Points on a hilly landscape, in no order, each with its height.
A climber steps from a point to whichever of its 5 nearest points has the largest rise for the distance, and stops where none of them is higher. Distance is the straight distance between rows; heights are no part of it.
z_714 h=62.0: [-22  21  30   4  -3 -12 -20   7  -5   5  -9  13 -33 -43  -4 -27  11 -33
 -23  39  -2 -23 -43  17  19  41  13 -18  -1  -1  42  41]
z_319 h=50.4: [-25  -5   7  -6 -20   7  -5  35 -33 -10   4  -4  13  -6 -20 -53 -16  -8
 -11  -3   4 -25   0 -14 -21  34  28  16   8 -15  10  23]
z_282 h=52.6: [ -3   7 -18  -6   7  26 -10  11 -24   4   8   3   9 -10 -23  -9  -6  28
 -16 -47  30 -16  19 -15 -31   2   5  37  17   2   2   1]
z_842 h=8.7: [-12  -3 -15  17  -1   2 -20 -42  43   8   7   5 -17  39  12   0 -15   9
  11 -40   9  26 -21  46  13 -64  15 -12 -10 -31   6  11]
z_523 h=46.7: [-17  -6 -37 -29   4  33 -22  12   0   0   9   3  22  10 -40  13  -7  26
 -29 -61  65  -3  15   9  -5 -10   0  50  24  18  -9  20]
z_518 h=77.3: [  7   4  10  54 -13 -18  12 -49  40 -11  -9 -20 -23  29  34   0  -1 -23
  44   1 -10  14  -7  11  37 -52  -5 -22 -24 -32 -18 -20]
z_327 h=64.4: [-23  -3   7 -27 -41 -11  18  29  -9   3  -6   4  30   2  17 -48   0 -23
   4  54  -5 -20 -13  16 -19  13  45   0  -7  -9  43  23]
z_300 h=60.5: [ 26  23  14  13   5  21  46 -12  -2  -2  16  -7  -9  30  12  13  19  12
  35   7  22  22   9  -5  36 -18 -39   6  -3  26 -41 -15]
z_743 h=60.9: [ 12 -14 -15  -9   8  -5 -26 -12   7   0  -5 -23   5 -11  -7 -17 -24   2
 -21  31 -32 -23  25 -11 -15  12 -11 -13 -11  -7  26 -18]
z_202 h=49.5: [  3  -7 -30   5  12  41 -14 -12  23  -6  26  -3  18   7 -19   0 -11  -2
 -11 -25  21 -22  35 -25  -8   3   9  14   8 -21 -16 -14]
z_888 h=74.9: [  0  18  10   3  -8  13  57 -18   5   2  14   7 -22  37  11  -9   4  16
  53  10 -20 -15  28   4  36 -13 -34 -17   1  11 -40 -31]
z_887 h=60.8: [ 22  -8 -15   7 -10  22   4  24 -23  10  -6 -23  -7 -46 -20 -13   3  15
  -6 -19  13  -3  11 -11 -34  26  -1  15  30  11 -13 -18]
z_256 h=58.7: [ 22  -9   5 -12 -10   2  20 -25   0   2  10  -7 -18   3  -8  43  26  24
   1  52   3   7  49 -26  21   7 -22 -16  -7  29 -24  -6]
z_283 h=52.5: [-35  -1  36 -18 -42 -27  -2  64  -7 -14  -6   4   1 -25  10 -44 -24 -31
 -25  16  36 -28 -38  16  -7  34  44  17  -5  26  15  24]
z_866 h=39.3: [-16   3 -13  19   2  13 -26 -26   9  -9  12  17  -2   3 -17 -27 -41  -2
 -12 -10  -8 -19  23 -10  -7  17   5  16  -4 -25  22   6]
z_181 h=57.2: [-33 -20   3 -21 -40  -7  -1  39  -4   9   6   4  15   1 -14 -56   1 -45
 -24  40   6 -28  -7   2 -29  40  51  19  -3  -6  24  31]
z_555 h=25.7: [-19 -15 -13   8  -9  15   7  -3  29   4  10 -11  23  38  16  18  -3 -13
  17 -40  24   3   3  27  15 -61 -19   6  11 -21 -26 -17]
z_324 h=74.3: [ 14   2  15  15   2 -28  -4 -37 -21 -31 -21 -24 -15  51  20  24  14 -24
  30 -15   7  49 -51   5  24 -66 -20  -2 -12  -1 -44 -11]
z_97 h=64.8: [ 10 -34 -14 -14  -3   1 -12 -12   5  -8  -1 -27   7 -28 -26   4   9   7
 -20  27 -12 -19  40 -32 -10  31 -12 -18   1  -2 -24 -27]
z_149 h=33.2: [-18  -2  -3  32   4   7 -37  -1 -15   0  -5  10 -18 -37   3   5  -7 -18
 -16 -28  60   3 -16 -15  -7  20   8  48  10  22  47  50]
z_119 h=52.0: [  3  25   0  -3 -11  -6  51  24 -21  -1 -15   0  -9  -2   5   9  33  28
  41   2  -3   8  12   5  12   1 -41 -19   6  13 -35 -43]
z_455 h=53.1: [-40  27  38  -8 -19 -24  -2  40 -19 -16 -17   8 -19 -50  16 -34  -2 -23
  -6  28  13 -13 -44  42  11  15  21  -2  -6  16  24  24]
z_754 h=75.3: [ 16  -5   5   2  31 -22 -23  -2  13  13 -10   8 -20 -21   3  27  15  11
 -14  45 -25   3 -24  -9 -14  27 -12 -25 -16   1  25  -6]
z_650 h=60.2: [ 12  -5  17  -5   6 -69  24 -22  -3  -6   8  -4   5  26   2   6  34  -6
  17  61 -62 -10   0   5  28  -5  -8 -54 -29  -4   5 -30]
z_303 h=60.6: [ 26 -20  10  -1   3 -24 -15 -18  14   2 -10  10 -11  -2  -1  48  22  12
   1  42 -22   8  26 -36   2   5 -16 -17 -17  17   3   0]
z_314 h=68.1: [ -1 -18  12 -17   3 -46   6 -15 -21  -3  16 -25  25  -2  -5   4  41  -2
 -33  35 -36 -14  16 -29 -11  30  -2 -35 -22   5  -1 -21]
z_711 h=63.3: [  7 -36  -3 -45 -10 -20  -6  -2 -14  23  24 -32  20 -22 -40 -30  11 -29
 -40  36 -10 -23  15   1 -50  36  31  -2  -2 -12   9   7]
z_562 h=46.0: [ -3  22  -5   3   5  -6   0   4   2  -1   8   7   6  17  14 -31 -42   0
  33  -6 -40  -8  12  15   1 -16   4  -9  -7 -27   6 -27]
z_805 h=65.1: [ 21   0  22   0  -5  -9   6  14  -4  28 -24  -2 -12 -41  -4  24  33   8
 -19  10  13  10 -20 -17 -35  18 -11  -7  21  29  -7  -8]
z_386 h=27.6: [ 13   5   4  16  15  23 -38 -22   8   2   1  14   2  -9 -12  21 -25 -12
 -14 -23  31  22  -2  -4 -11  -5  11  50 -10  20  29  28]
z_510 h=77.5: [ -5  20  27 -21  -3 -22  14  21  -3  30   4  -4  35   2   7 -12  27 -17
  -1  52 -50 -15 -36  17 -25  11  35 -27 -23  -7  21 -10]
z_223 h=44.7: [ 17   4  10   6 -10  -6  12   0   2  -2 -23  -2 -18  17  14  15  11   6
  42  10 -11  26   1 -14   8 -30 -37 -11  -4   4 -20 -18]
z_215 h=55.4: [ -6   2  14 -13 -10   6   5  30 -32  10  -4  -8  -9 -24  -7 -37  -6  24
  -9 -27  22  -7 -13 -11 -34  14  21  32  31  20   5  11]
z_531 h=19.5: [ 19   4 -19  22  18  17 -35 -17  38  -1  14  10   0  12   7  23 -21  -9
   1  -8  12   7  13 -14  -9 -19   3  21  -8  -3  14   4]
z_288 h=37.4: [ 28   6  12  12  18  10   0   6  -7  -8 -13  -4   0  15  19  32   0 -14
  23 -18  13  47 -18 -12   6 -40 -22  19 -11   5 -16  -4]
z_211 h=24.5: [-49  -1 -16  -5 -11 -32   3  38 -34 -26 -12  32  14   0  -2 -22 -24  22
 -10 -30  19 -33 -18  21  -9   3  20  34  13 -21  12  24]
z_965 h=44.0: [ 33 -12  30  28  25  17  10  -2   3 -24   5  -9   7  26  -6  55 -18  24
   1 -17  16  39 -14 -14  65  -9  -8  16   0  23 -49  24]
z_37 h=63.9: [ 39  -5  24  16 -18 -32  25   8 -17  16 -16   4  -1 -29 -15  59  54  25
 -17  25   3  10   3 -37 -19  49  -3 -12   7  27 -16  -2]
z_725 h=72.3: [-14  14  50 -20 -12 -13   6  35 -16  35   7  -8   6 -15  -5 -11  11  -5
 -27  29 -20 -15 -45  10 -43  24  25 -14   6  12   2  -1]
z_200 h=56.2: [ 29 -17  -1  15  -8   5  -6 -21  34 -18  -3  -4   0  -4  13  24  -6 -10
   8  27 -15  -7  36 -28  19 -11 -24   5  -8   4  -7  -8]
z_659 h=51.1: [-16 -30   2   1 -33  -6 -11  39  -5  10   6   2   9 -29 -27 -65 -15 -40
 -29   5  20 -33   6 -18 -27  49  40  26   6  -2  19  20]
z_104 h=26.2: [-24   4 -24  14  -5   9 -16 -13  37  11  27   7  14  33  -2  -7 -38  13
   6 -32  -7 -13  14  19   4 -32   8  -2   5 -29  -3  -1]
z_333 h=39.1: [-14 -24 -47 -17   4  52   5   6  35  -1  27  12  27  28 -13   7   4   9
  -4 -52  48  -2  22  11   8 -11  -9   9  20   7 -25 -13]
z_25 h=17.3: [-43 -11 -28  -8 -37  -8 -13 -17  43   4  -1  17 -16  44  -3 -21 -45  16
  13 -39  19  -6   4  48  28 -57  14 -17  11 -33  17  32]
z_610 h=59.7: [ -7  19  16 -12   4 -12  -9  11  -8  12 -31   5 -18 -20  17 -24 -17   5
  30   6 -39   4 -53  19 -13 -25   1 -14  -5 -10  10 -12]
z_681 h=65.9: [  3   2  22  -6  -9 -21  30 -24   7   5  -6  -3 -19  46   2   2  15   7
  40  33 -38 -13  13  -6  31 -17 -40 -32   2  -1 -26 -27]
z_674 h=38.6: [-20  16  -7  14   1  11 -27  -4   3   0   7  23 -15   4   0 -13 -27   3
  12 -24  -7  11   1  -8  -9 -16   6  15  -3 -24  34  11]
z_950 h=67.9: [ 30   2  33   5  -8 -29   5  15  -9  29   4 -13   5 -37  -6  12  39   2
 -47  11   5  -5 -19 -20 -46  59  29 -18  28  13 -31 -16]
z_199 h=55.0: [ 11  28 -12   5 -17  23  53  12 -15 -13  -6  -9 -11 -16   1  18  21  22
  23  -9  23  19  32  -2  10   2 -21  -7  12  36 -39 -27]
z_895 h=35.8: [-14  10 -11   6   7   7  -8  -4  14  -4  16   8  10  34  22   2 -19  12
  20 -38  -1 -11   0  11 -13 -42 -12   0   5 -29 -11  -8]
z_930 h=42.0: [-15   8  -4  13   5  28  28   3  11 -20  22  -3   9  23  14  18  19  12
  22 -33  16   0  27   6  28 -21 -27  15   3   0 -44 -22]
z_607 h=56.0: [ 24  12 -25  12 -13  20  29   9  -8 -12  -5 -21  23 -31 -20  16  22  11
  10 -29  55  30  16  -2 -10  26  -8  16  13  37 -37 -22]
z_470 h=63.4: [  3  24  -7  -6  12  39  78 -24  13   2  49  -5 -26  33  26   2  21  23
  47   5   6   7  12   8  38 -13 -18  -2 -12  14 -46 -27]
z_459 h=59.8: [ 12  -6 -21  -5   7  23 -12  -7   7 -14   5 -14   7 -14  -3   8  -6   0
  -4   2  15 -17  55 -30  -1   2 -16   3  -6   1 -26 -26]
z_76 h=70.3: [  2  24  25   0  20 -11 -19   3  -1  26 -15   6 -28 -31   5 -15  10  -1
 -11  38 -27  -4 -47  12  -5  23  10 -33  -5   3  33   8]
z_723 h=27.2: [ 14 -24  12  22  47  14 -31  11  17 -20 -12   5  26  21 -16  56 -30  11
 -15 -45  43  41 -23  -2  28 -17 -11  22   1  21 -28  14]
z_42 h=21.4: [-10   9 -11 -11  15  -5 -21 -20   2   4  -3  14  -6  24  12  14 -11  -3
  15 -45  -2  30 -27  33  -4 -68   0   9   2 -13   6  12]
z_527 h=26.3: [-20   4 -13  18   9  11 -32 -32  38  -3  14  32 -14  15  -5  -3 -28  -4
 -13 -24  14   5  15   2   3  -9   9  22  -7 -21  42  26]
z_865 h=31.1: [ 17 -23 -11  31   6  14   8 -25  54  -6  13 -19  20  53  25  38   2 -26
   0 -19  25  11  -4 -16  43 -37   6   1 -11  -2 -27   8]
z_870 h=50.2: [ -3  -9 -21  13  10  19 -37 -23   2  -4   0  -1 -14 -26 -27 -17 -36   9
 -26   1   9 -20  32 -26 -17  33   7  24   7   0  30  13]
z_102 h=62.1: [  7   3  -5   7  13  16 -27 -12  11  16  -7   0 -10 -21  -5  -2 -16   4
  -7  35 -14  -2   9 -24 -27  20  -2   4   5   6  19 -11]
z_763 h=57.6: [  7   7   9   8  -8 -11   5   0  13   0 -14   2  -9  17  23  -9 -11 -16
  50  15 -44  -9   2   4  10 -21 -23 -31   0 -21 -22 -35]
z_458 h=33.1: [-43  10  -7 -11 -15 -34   2  26 -16 -28 -20  25  40   2  15 -55 -37 -11
   4 -18  10 -30 -22  24   4  -9  35   7  18 -33  28  31]
z_480 h=65.4: [ 10  -9  24  -6 -11   1  -5  11 -12  25  -2  -7  -8 -34 -16 -29   4   8
 -32  10   2 -13 -11 -16 -51  56  11   0  21  13   5   0]
z_136 h=24.3: [-16   5 -12  21  15  15 -31  -4   1  -6  -5  31  -2   2 -21  11 -17   3
 -28 -30  36  10  11 -19 -14   3   8  40   4  -5  47  37]
z_466 h=57.5: [  8   1 -15 -23   1  28  40 -42   4   0  40  -8 -25  10   6  14  11  34
  29  43   0  -5  41 -14  32  16 -11 -21  -4  30 -41 -22]
z_446 h=39.5: [-34  14 -25 -12  11 -22 -14  -4 -23   0 -18  26  -6  18  11   7 -13  15
  10 -41  -5  -2 -22  45  -7 -52   8  28  17 -23   3  26]
z_66 h=44.8: [-18  17  25  10  -9   7 -14  -2  -6 -25 -30  23 -13 -34  13 -52  -2 -53
 -12   4  -6 -35 -17  28  40   8  22 -17 -17 -26  42  36]
z_696 h=71.4: [ 19 -25  13   8  25 -49 -28  -9  -9  -3   6  -7  -1 -22  -1  26  19  14
 -30  48 -28   1  -2 -28  -4  28   5 -28 -25   8  25 -16]
z_677 h=29.9: [-27  -1 -20   2  14  -3 -24 -17 -11 -11 -12  31 -25   1   1  11  -4 -12
  -7 -47  30  24 -20  34  17 -23   9  29   0  -5  37  52]
z_855 h=30.1: [-33  -8 -29   8  -3  29 -29   0  20  -8   8  29   7  23 -30  -3 -16  10
  -9 -40  21 -17  19  -1   0 -11  15  25  15 -14  19  15]
z_682 h=37.3: [ -8  -7 -25  -5  18  30 -21  -5  29  -1  11   5  21  31 -15  23 -16  -2
 -22 -47  22  12   0   3   3 -35  -1  28  21   5  12  18]
z_635 h=65.5: [  7   2  12 -24   7 -15  -7 -11   2   7   0   5  -9  -6   4 -32   7 -20
 -14  38 -54  -4 -22  29  13  21  17 -41 -27 -12  55   4]
z_79 h=58.3: [  2   9   1   3   7   9 -19  -6   3   6  -9  17 -25 -22  10 -11 -14  -4
  12  15 -19   4 -12   0  -2   4  -5  -5  -9  -4  36  -7]
z_476 h=60.7: [ 46 -27  16  -6 -12   7   1 -25  12 -12  19  -1  -1  10  -4  53   8  14
   4  47   5  19  36 -35  30  -2 -15  11 -13  36 -17  20]
z_198 h=72.4: [ -2  15  39 -19 -10 -24  31  39 -16  29  -5 -21  40  -1   8  -2  45 -14
 -10  33 -34 -17 -35   5 -29  27  23 -32  -5  14 -19 -23]
z_291 h=24.2: [ 14 -26 -29  22  15  33 -16 -10  49  -9  22  -5  26  48   8  33  -4 -15
 -20 -26  35   6  12 -30  24 -13   1  20   6   7 -14   0]
z_130 h=58.9: [  7 -29 -10 -31   2  14 -35 -16  -4   5  22 -28  16 -41 -47 -29 -21 -11
 -29  11  -1 -34  33 -16 -19  32   5  16   5 -12  -9 -13]
z_274 h=39.4: [-18   9  -5   1  17  10 -10  16 -33   2  -4   3  11   8  -4 -30 -32  19
  13 -28 -10 -10   7   2 -19  -8  -2   7  18 -21  10 -11]
z_332 h=48.1: [  0   9 -25  10   6  24  12  23 -12 -10  -1  -7  15  -2   4   2  15  18
   8 -41  29   4  21  12  -9 -14 -25  13   3   4 -30 -30]
z_268 h=52.2: [ -4  33  -8  -4 -12  14  70  18 -21 -15  12   0 -17  23  24   8  15  26
  55 -23   7  25  11  30  34 -29 -42  -6  -3  18 -45 -33]
z_665 h=71.5: [ 10   0  17   5  30 -45 -20 -18   4  11   0  -1   2 -18   4  11  33  -6
 -20  47 -47  -4 -23   1  -3  21   6 -38 -33  -5  37 -18]
z_740 h=11.6: [-21 -17 -21   3 -30  17 -22 -33  61   0  -2   1 -33  45   7 -25 -31  10
   5 -43  16   5 -13  52  33 -71  21 -14  -3 -30  16  39]
z_953 h=35.3: [-19   5  -3  13  -6   9  47 -19  22   5  19  -4  -7  55  32   2  12   2
  36 -34  15 -15   7  12  41 -46 -20  -6  -5  -7 -42 -21]
z_80 h=58.6: [ 27   7 -17  10  -9  32  21  -5  -3  -8 -16 -10  -3 -22  -4  34  19  -1
   6  -5  29  13  35 -23   4  11 -20  10  -5  26 -36  -3]
z_773 h=64.6: [ 18  10   9  -2  -9  11  17  39 -21  10 -19  -7  -5 -27  -4   1  12  21
  -1  -5 -13   6 -10   8 -31  10 -15 -18  24   7 -13 -22]
z_511 h=25.4: [-37  -1 -24 -18  -4  -1   7  -6   4   8  17  23  14  37  13  -5 -42  24
  22 -41  -2 -21   3  48  -3 -63  -9  -5  27 -33   2  12]
z_942 h=70.8: [ 48  -3   4  11  -2  30  31 -26  11 -21  41 -13   5  40   6  38   1   3
  19  13  11  14  14 -30  60  -7  -6  25  -1  19 -38  17]
z_839 h=62.7: [ 28  -3  11  14  -4 -12   8   4  -3  12 -26   3  -8 -13  -7  36  34  14
   1  26  -6   3  14 -23 -11  16 -30 -15  -6  18 -11  -5]
z_492 h=64.2: [ 14  -1   1  -2   0 -27  -5  -2  14   9 -13  -6   1   2   1   0   1  -4
  18  38 -48  -9   1  -2   1   8 -24 -41 -16  -1   2 -21]
z_318 h=71.9: [-24  20  -6   0  27  -9 -20 -13 -31  -3  -4  31 -31 -10  24  -6  -6  -2
  18 -22  -6  18 -33  22   5 -21  10   8 -12 -21  26  24]
z_103 h=48.3: [ 19   3   6  18   3 -12   4   3  12  -3 -15   0 -13  13  18  18   6 -23
  43   6 -22  25   1 -18  12 -36 -21  -4  -6   3  -8 -16]
z_261 h=67.0: [  9 -25   1 -23  -2  10   5  16 -19  13   4 -31  14 -17 -25 -30   9  -5
 -26  20 -18 -24  17   3 -29  43   8  -7  17  -8  -9 -23]
z_29 h=41.3: [ 46  -1  13  10  10  29 -19   6 -14   9 -23   4   5 -35   4  33  -5 -18
   2  -2  18  34 -17 -19 -23   6  -1  29 -10  42   7  13]
z_451 h=61.3: [-41   6  18   7  -8   1 -15  32   2 -30 -22  17   6 -46  12 -63 -22 -39
 -11  -1  13 -33 -18  21  20  23  28  -4  -7 -19  39  27]
z_262 h=3.9: [ -6  17  -3  26   2  12 -28 -48  47   8  12  16 -23  30   7  -9 -24  -4
 -12 -35   0  18   9  36  20 -48  27 -14 -18 -38  26  22]
z_92 h=55.1: [  4 -15 -49 -11  19  47  45 -34  20  -4  55  -2  -9  11  17  10  23  16
  25   9  29  -5  40 -17  42  15   9  14  -5  22 -60  -8]
z_244 h=27.0: [  2 -25 -34   4  -1  34 -34 -22  73   9  27  17   5  36  -5  14 -21  -6
 -29 -29  31  14  10  -1  27 -26  17  27   3 -12  22  34]
z_9 h=68.0: [ 22 -29  12 -10  20 -19 -19 -14  -6  22  -3 -18   3 -32 -17  12  14   5
 -51  37  -7  -1   1 -24 -46  53  10 -17   1  10  18   2]
z_653 h=71.6: [  9 -10   0 -29 -19 -26  24  18 -14  17  -2 -20  44  19  -2  -4  42 -17
   1  45 -51 -27  -2  12 -28  17   7 -37  -9  -8   0 -32]
z_205 h=43.1: [-25  18  12  -3   6  -1 -24   5 -28  -3 -19  11 -50 -48  14 -11  -6  -6
   6   0  12   8 -39  12  10  -1  12   8   0   9  38  31]
z_778 h=47.0: [-15   5   7  16   0   5 -30  15 -23   1  -8  13 -37 -35  -2 -24 -12   7
 -13  -2  28 -12  -7 -25 -21  31  14  35  14  15  37  24]
z_410 h=58.5: [-21  -1  21 -26 -33 -10  13  43 -28   3  -8  -3  17  -5   1 -47 -12  -7
  -6  19  -7 -14 -32   5 -20  18  27   7   1   2  30  25]
z_750 h=50.0: [  0   1 -18  17   6  19  10  -4  28  -8  16  -3  11  15  10  14  -6  -6
   7 -18  -1  -9  40 -10   1 -27 -16   3   8 -10 -14 -24]
z_777 h=68.6: [ 26   5  33  17   7 -45   8   9 -25  15 -11 -13   1 -32   3  24  40  14
 -40  37 -27 -12 -12 -30 -21  49  11 -32 -13  11  -6 -17]
z_627 h=35.2: [-24 -20 -37 -17 -23  29 -19  -8  49   7  26   6  15  41   0  -7 -23  26
  -5 -48  20 -27   9  19   8 -33  -2   8  30 -15  -5   5]
z_495 h=49.7: [-28  -3 -15   5 -30 -16   1   6   0 -31 -11  24  20  -6   9 -61 -25 -31
  -5   8  -5 -22   7  20   6  26  36   9 -12 -33  50  27]
z_669 h=69.7: [ 12  -7  22 -22  -2 -28  13  21 -21  25   5 -30  23 -17 -14   8  43 -14
 -37  25 -17 -15  -3  -4 -42  41  24 -17  -4   0 -15 -20]
z_421 h=37.5: [ 15  19  -9  -3  16   6  29  13 -11 -18  -5  -8  14  15   2  29  15   7
   7 -38  35  38   7  14  35 -21 -27  16  -5  20 -46 -10]
z_309 h=28.0: [-28  -7 -31  -1  -8  22 -14   3  -1  -3  16   9  29  26 -44 -41 -42   6
  -5 -23   5 -41  33  -4 -12  20  19  19   4 -34   0   5]
z_875 h=71.3: [ -6   1  -3 -30 -14  -8  17  -3  -6  20   6   4  16   7   8 -33  16 -17
   5  63 -49 -16 -10  23 -19   9  35 -26 -17 -17  50   6]
z_419 h=67.1: [  7   0  34   3   7 -37  23  16 -33   6  -7 -18  17  -2  -4  33  51   4
 -19  38 -43 -12  -3 -23  -5  41  -1 -33 -22   7  -8 -18]
z_915 h=50.3: [-19   2  14   4  -1   6 -13  24 -20  -7  -3   2 -16 -22  -6 -36 -23   1
  -4   2 -13 -10 -12  -5 -14  27  12   7  12  -7  32  21]
z_236 h=52.1: [ 44   6  15  12  -5  21  19  17 -13 -10 -20  -2  11 -15  -9  36  12  -1
  11   2  15  39  10 -28   8  16 -24  32  -4  32 -26  -6]
z_168 h=26.1: [  6   0  -8   1  23  -4 -18  -8   2   0  -7   5   2  20   5  23 -14 -10
  10 -39  12  43 -23  10  -4 -50  -3  18 -12  -7  -2   9]
z_331 h=42.1: [ 32   6  18   9   9 -15  -1  -6 -15 -22 -26   2 -16  -1  18  16  14 -17
  47   2   7  45 -22 -16  17 -40 -19  -1 -20  11 -20 -10]
z_54 h=46.6: [ 10   3 -25  -6  23  31   2  10  11  -5   6  -6  33   0  -8  33   8   8
 -11 -46  56  28  15  -2   1 -12  -6  25  10  15 -28  -9]
z_768 h=45.3: [-11  -1  -1   9  -4   3 -25  -6   2 -19 -21  19 -16 -32  -3 -49 -21 -43
 -34   1  -3 -33  10  14  23  44  14   4 -10 -15  52  30]
z_382 h=58.4: [ 17   1   6   9  11 -15 -16 -20  25   9 -24  13 -37  -4  16  -7  -4 -13
  16  33 -34  -2 -13   3   6 -12 -19 -34 -13 -16  20 -22]
z_992 h=58.2: [ 15 -28  12 -10  -7 -18  -1 -28 -17  -7  14 -10  14  -8 -17  44  25  24
 -12  46   4  12  36 -46   6  19 -20 -41 -14  23 -11  -9]
z_238 h=65.0: [ 19  10  -8   4 -14 -16  46   0 -22  21   0 -11 -10 -41 -30  31  55  26
  -9  17   2  17   6  -1 -14  56  -4 -28  30  20 -43 -14]
z_251 h=59.3: [ 16  15 -24   9  11  36  46 -15   2 -13  32 -15  -1  28   8  23   8  22
  17  -9  37  38  16 -10  53  20  -8  20  -9  33 -51 -13]
z_258 h=27.1: [  0   5  -9  20  18  18 -21 -11  27   0   9  10  -9  19  12  16 -18 -12
  11 -23   9  31  -7   1   1 -40  -2   7  -9 -17  17   3]
z_611 h=67.2: [  6 -29   5 -32  -3 -21  -8   2 -11   2  11 -28  26  -5 -21 -11  10 -11
 -35  39 -31 -15   7 -12 -34  32   5 -18 -11  -1  19 -10]
z_909 h=32.3: [-45   6  -9   0   3 -21   7  21 -36 -10 -15  17  -9 -11   5 -21 -20  17
   4 -25  -2  -5 -26  15  -8 -20  16  17   8  -8  20  23]
z_260 h=49.3: [  8   8   1  10   9  -6 -29 -40  21   4   1   7 -18 -23  -4 -22 -38  -6
 -17  28 -27  -6  17   4   6  13   8 -18 -13 -16  45   8]
z_224 h=49.4: [-20  19  21 -31 -15  -8  12  31 -42  -2  -5  -6  14  -1  19 -43 -29  17
  22  -7 -25 -22 -26   7 -10  -7   6  -4  21 -14   3  -9]
z_956 h=69.3: [ 13   6   6   0   6  -3  -7  18   1  18 -22  -1 -14 -21  11  -2  -4   5
   7  16 -41   1 -20 -16 -29   6 -15 -14   4   6  10 -16]
z_308 h=66.0: [ 26  -6  17  -2  -6 -51  32  -2 -36  11  21 -31  19 -53 -19   8  55   1
 -35  19  -8  -4  20 -15 -11  73  21 -27   1   5 -43 -12]
z_585 h=31.2: [-47  14   8   0   3 -22 -17  16 -20 -37 -23  28   2 -21  17 -38 -23 -21
   5 -20   6 -23 -32  44  23  -6  33  -1  -3 -33  28  35]
z_212 h=68.3: [  2  17  28  -4 -12 -21  44  35 -34  15 -25 -11  10 -18  -3   7  50  21
   2  13 -33  -3 -27  -3 -14  28 -10 -41  16   7 -37 -28]
z_481 h=24.8: [ -2   0 -25 -15  21 -13 -22 -19  -5  -9 -16  -8 -13  43  18  27 -11 -12
   2 -40  -1  46 -36  40   3 -67 -11  11  -8  -1 -27  -1]
z_430 h=41.5: [  7   5  -9  -9  27  14 -14   4  -6 -10  -4   5  11  18  -2  25 -11   7
 -10 -42  35  31 -11  12 -20 -25  -3  44   9  22   8  10]
z_158 h=35.1: [ -4   9   8  14  -5 -13  13  -9  -2 -10  -7   0  -4  31  31  19   8  -1
  50 -29  -5  10  -2  17  11 -64 -30 -11   4 -16 -27 -22]
z_302 h=70.7: [  6  18  33  19  21 -46   3  16  -5  22 -32  11 -13 -17   7  23  51  12
   9  36 -38   6 -53 -15 -11   5 -18 -23 -18   8  -4 -14]
z_548 h=40.9: [ 13 -13   0  34  -8   5  21 -36  46  -5  22 -12  -3  49  33  25  14  -9
  21 -17   7  -2   3 -21  52 -33 -16   9  -4  -9 -22  -1]
z_133 h=50.7: [  5  14  12  19   1   1  35  -8  12 -13  13  -9 -13  26  21  14  16 -13
  33   0   4  17  22 -16  24 -35 -29   1  -2   1 -28 -10]
z_765 h=49.1: [-23  31  12  -8  -6  -4   3  10 -13   4  -8  12   6  -3  12 -45 -30  -5
  17  26 -41   3 -20  12   5   0  16  -8   1 -11  36  12]
z_612 h=55.3: [-12 -39   2 -23 -20  -9 -24  -2 -20  -3  16 -12   0 -22 -42 -53 -23 -26
 -36  24   3 -20  15  -8 -14  55  23  22   5  -8  25  21]
z_38 h=60.4: [ 47  14  14  -4  -8  36  26 -11  -2  -3   7   0 -13  12   1  42  15  20
  17  27  11  33  12 -17  29  10 -24  10   5  42 -31   7]
z_225 h=45.6: [-14  -3 -29 -28  -2  32 -13   3  33   1  14   8   7  35  -9   8 -24  10
  -7 -48  37   4   4  27  -2 -48 -20  34  28  -8  -9  11]
z_488 h=62.2: [ 33  -4  -6  19   1  15  16  21 -12  10 -22 -17  -4 -49 -24   6  26  17
  -1  -2  21  13  20 -17 -25  29 -16  -5  22  20 -27 -19]
z_649 h=41.2: [-13  12  -2  17   1  11  13   9   1  -4  10   5  16  21  18  -8 -22   9
  30 -20 -17 -15  16   8   7 -32 -17 -12  -1 -14 -19 -37]
z_708 h=60.0: [ -3 -10 -12 -19 -22  -6  35   2 -14  -8   1 -17  17   8  -6  -4  12   1
   4  26 -35 -26  41  10  13  34 -26 -42  -7   5 -35 -34]
z_40 h=36.0: [  0  23   4  -3  11   0  12  25 -21  -2 -25  -4  -9 -10  22  16   5   8
  32 -19 -20   1  -9   3  -9 -46 -18  -6   4  -1 -15 -27]
z_270 h=54.1: [  1   2  10 -14  -8   7  -2  14  -5  -1 -10  -4  10  -5  -8 -39 -32  -5
   1  19 -48 -12   3  -4 -22  22   3  -8   2 -14  19 -11]
z_810 h=57.4: [-25  -6   1 -21 -10  -8 -14  -1  -2   3   1  13  -6 -15  -3 -40   0 -32
 -25  34 -14 -22 -13  16   8  48  24  -5 -14 -11  62  33]
z_557 h=63.6: [  9  -8  14   1  12 -10 -34  -4  -7  26   9  -8 -28 -39  -6   7  -3   7
 -40  33   7 -13 -21  -8 -34  60   9  -5   3  23  38  33]
z_135 h=41.4: [ 12  13  -4  12  15   5  -6   8   0  -1 -14   2  -5  -1  17  10  -1  -8
  30 -13  -2  18   9 -12 -12 -33 -24   3   0  -4   2 -22]
z_885 h=19.4: [-11 -15 -13  -5  30  11 -39  -8  13  -5  -9  18  -2  12 -18  31 -39  -1
 -19 -45  38  46 -32  12   9 -17   7  38   9  18  24  54]
z_171 h=61.6: [-23  -1 -26 -24   3  -3  -9  14 -11  -1  -8  17  -7  20  -5  18 -15  18
 -17 -43  18   4  -5  38 -11 -37  -2  39  25  -9  10  24]
z_269 h=67.8: [ 16 -42  11 -17   2 -36   8 -10 -31   7  11 -41  25 -38 -35  10  42   5
 -34  23  -7  -5  30 -22 -22  44   4 -31  -7   2 -29 -14]

For each start below, name the point where the climber stops.
z_149: z_754
z_333: z_510
z_523: z_754
z_555: z_510

Call two points neighbours if one is among the 5 nearest of the other. Go from one point of each pair to the other, from neighbour to neighbour, staying as high as possible. Name the lowest point that can't be avoided.
z_518, z_942: z_763
z_171, z_318: z_205
z_510, z_942: z_303
z_888, z_510: z_492
z_451, z_754: z_455
z_171, z_518: z_225
z_510, z_754: z_777
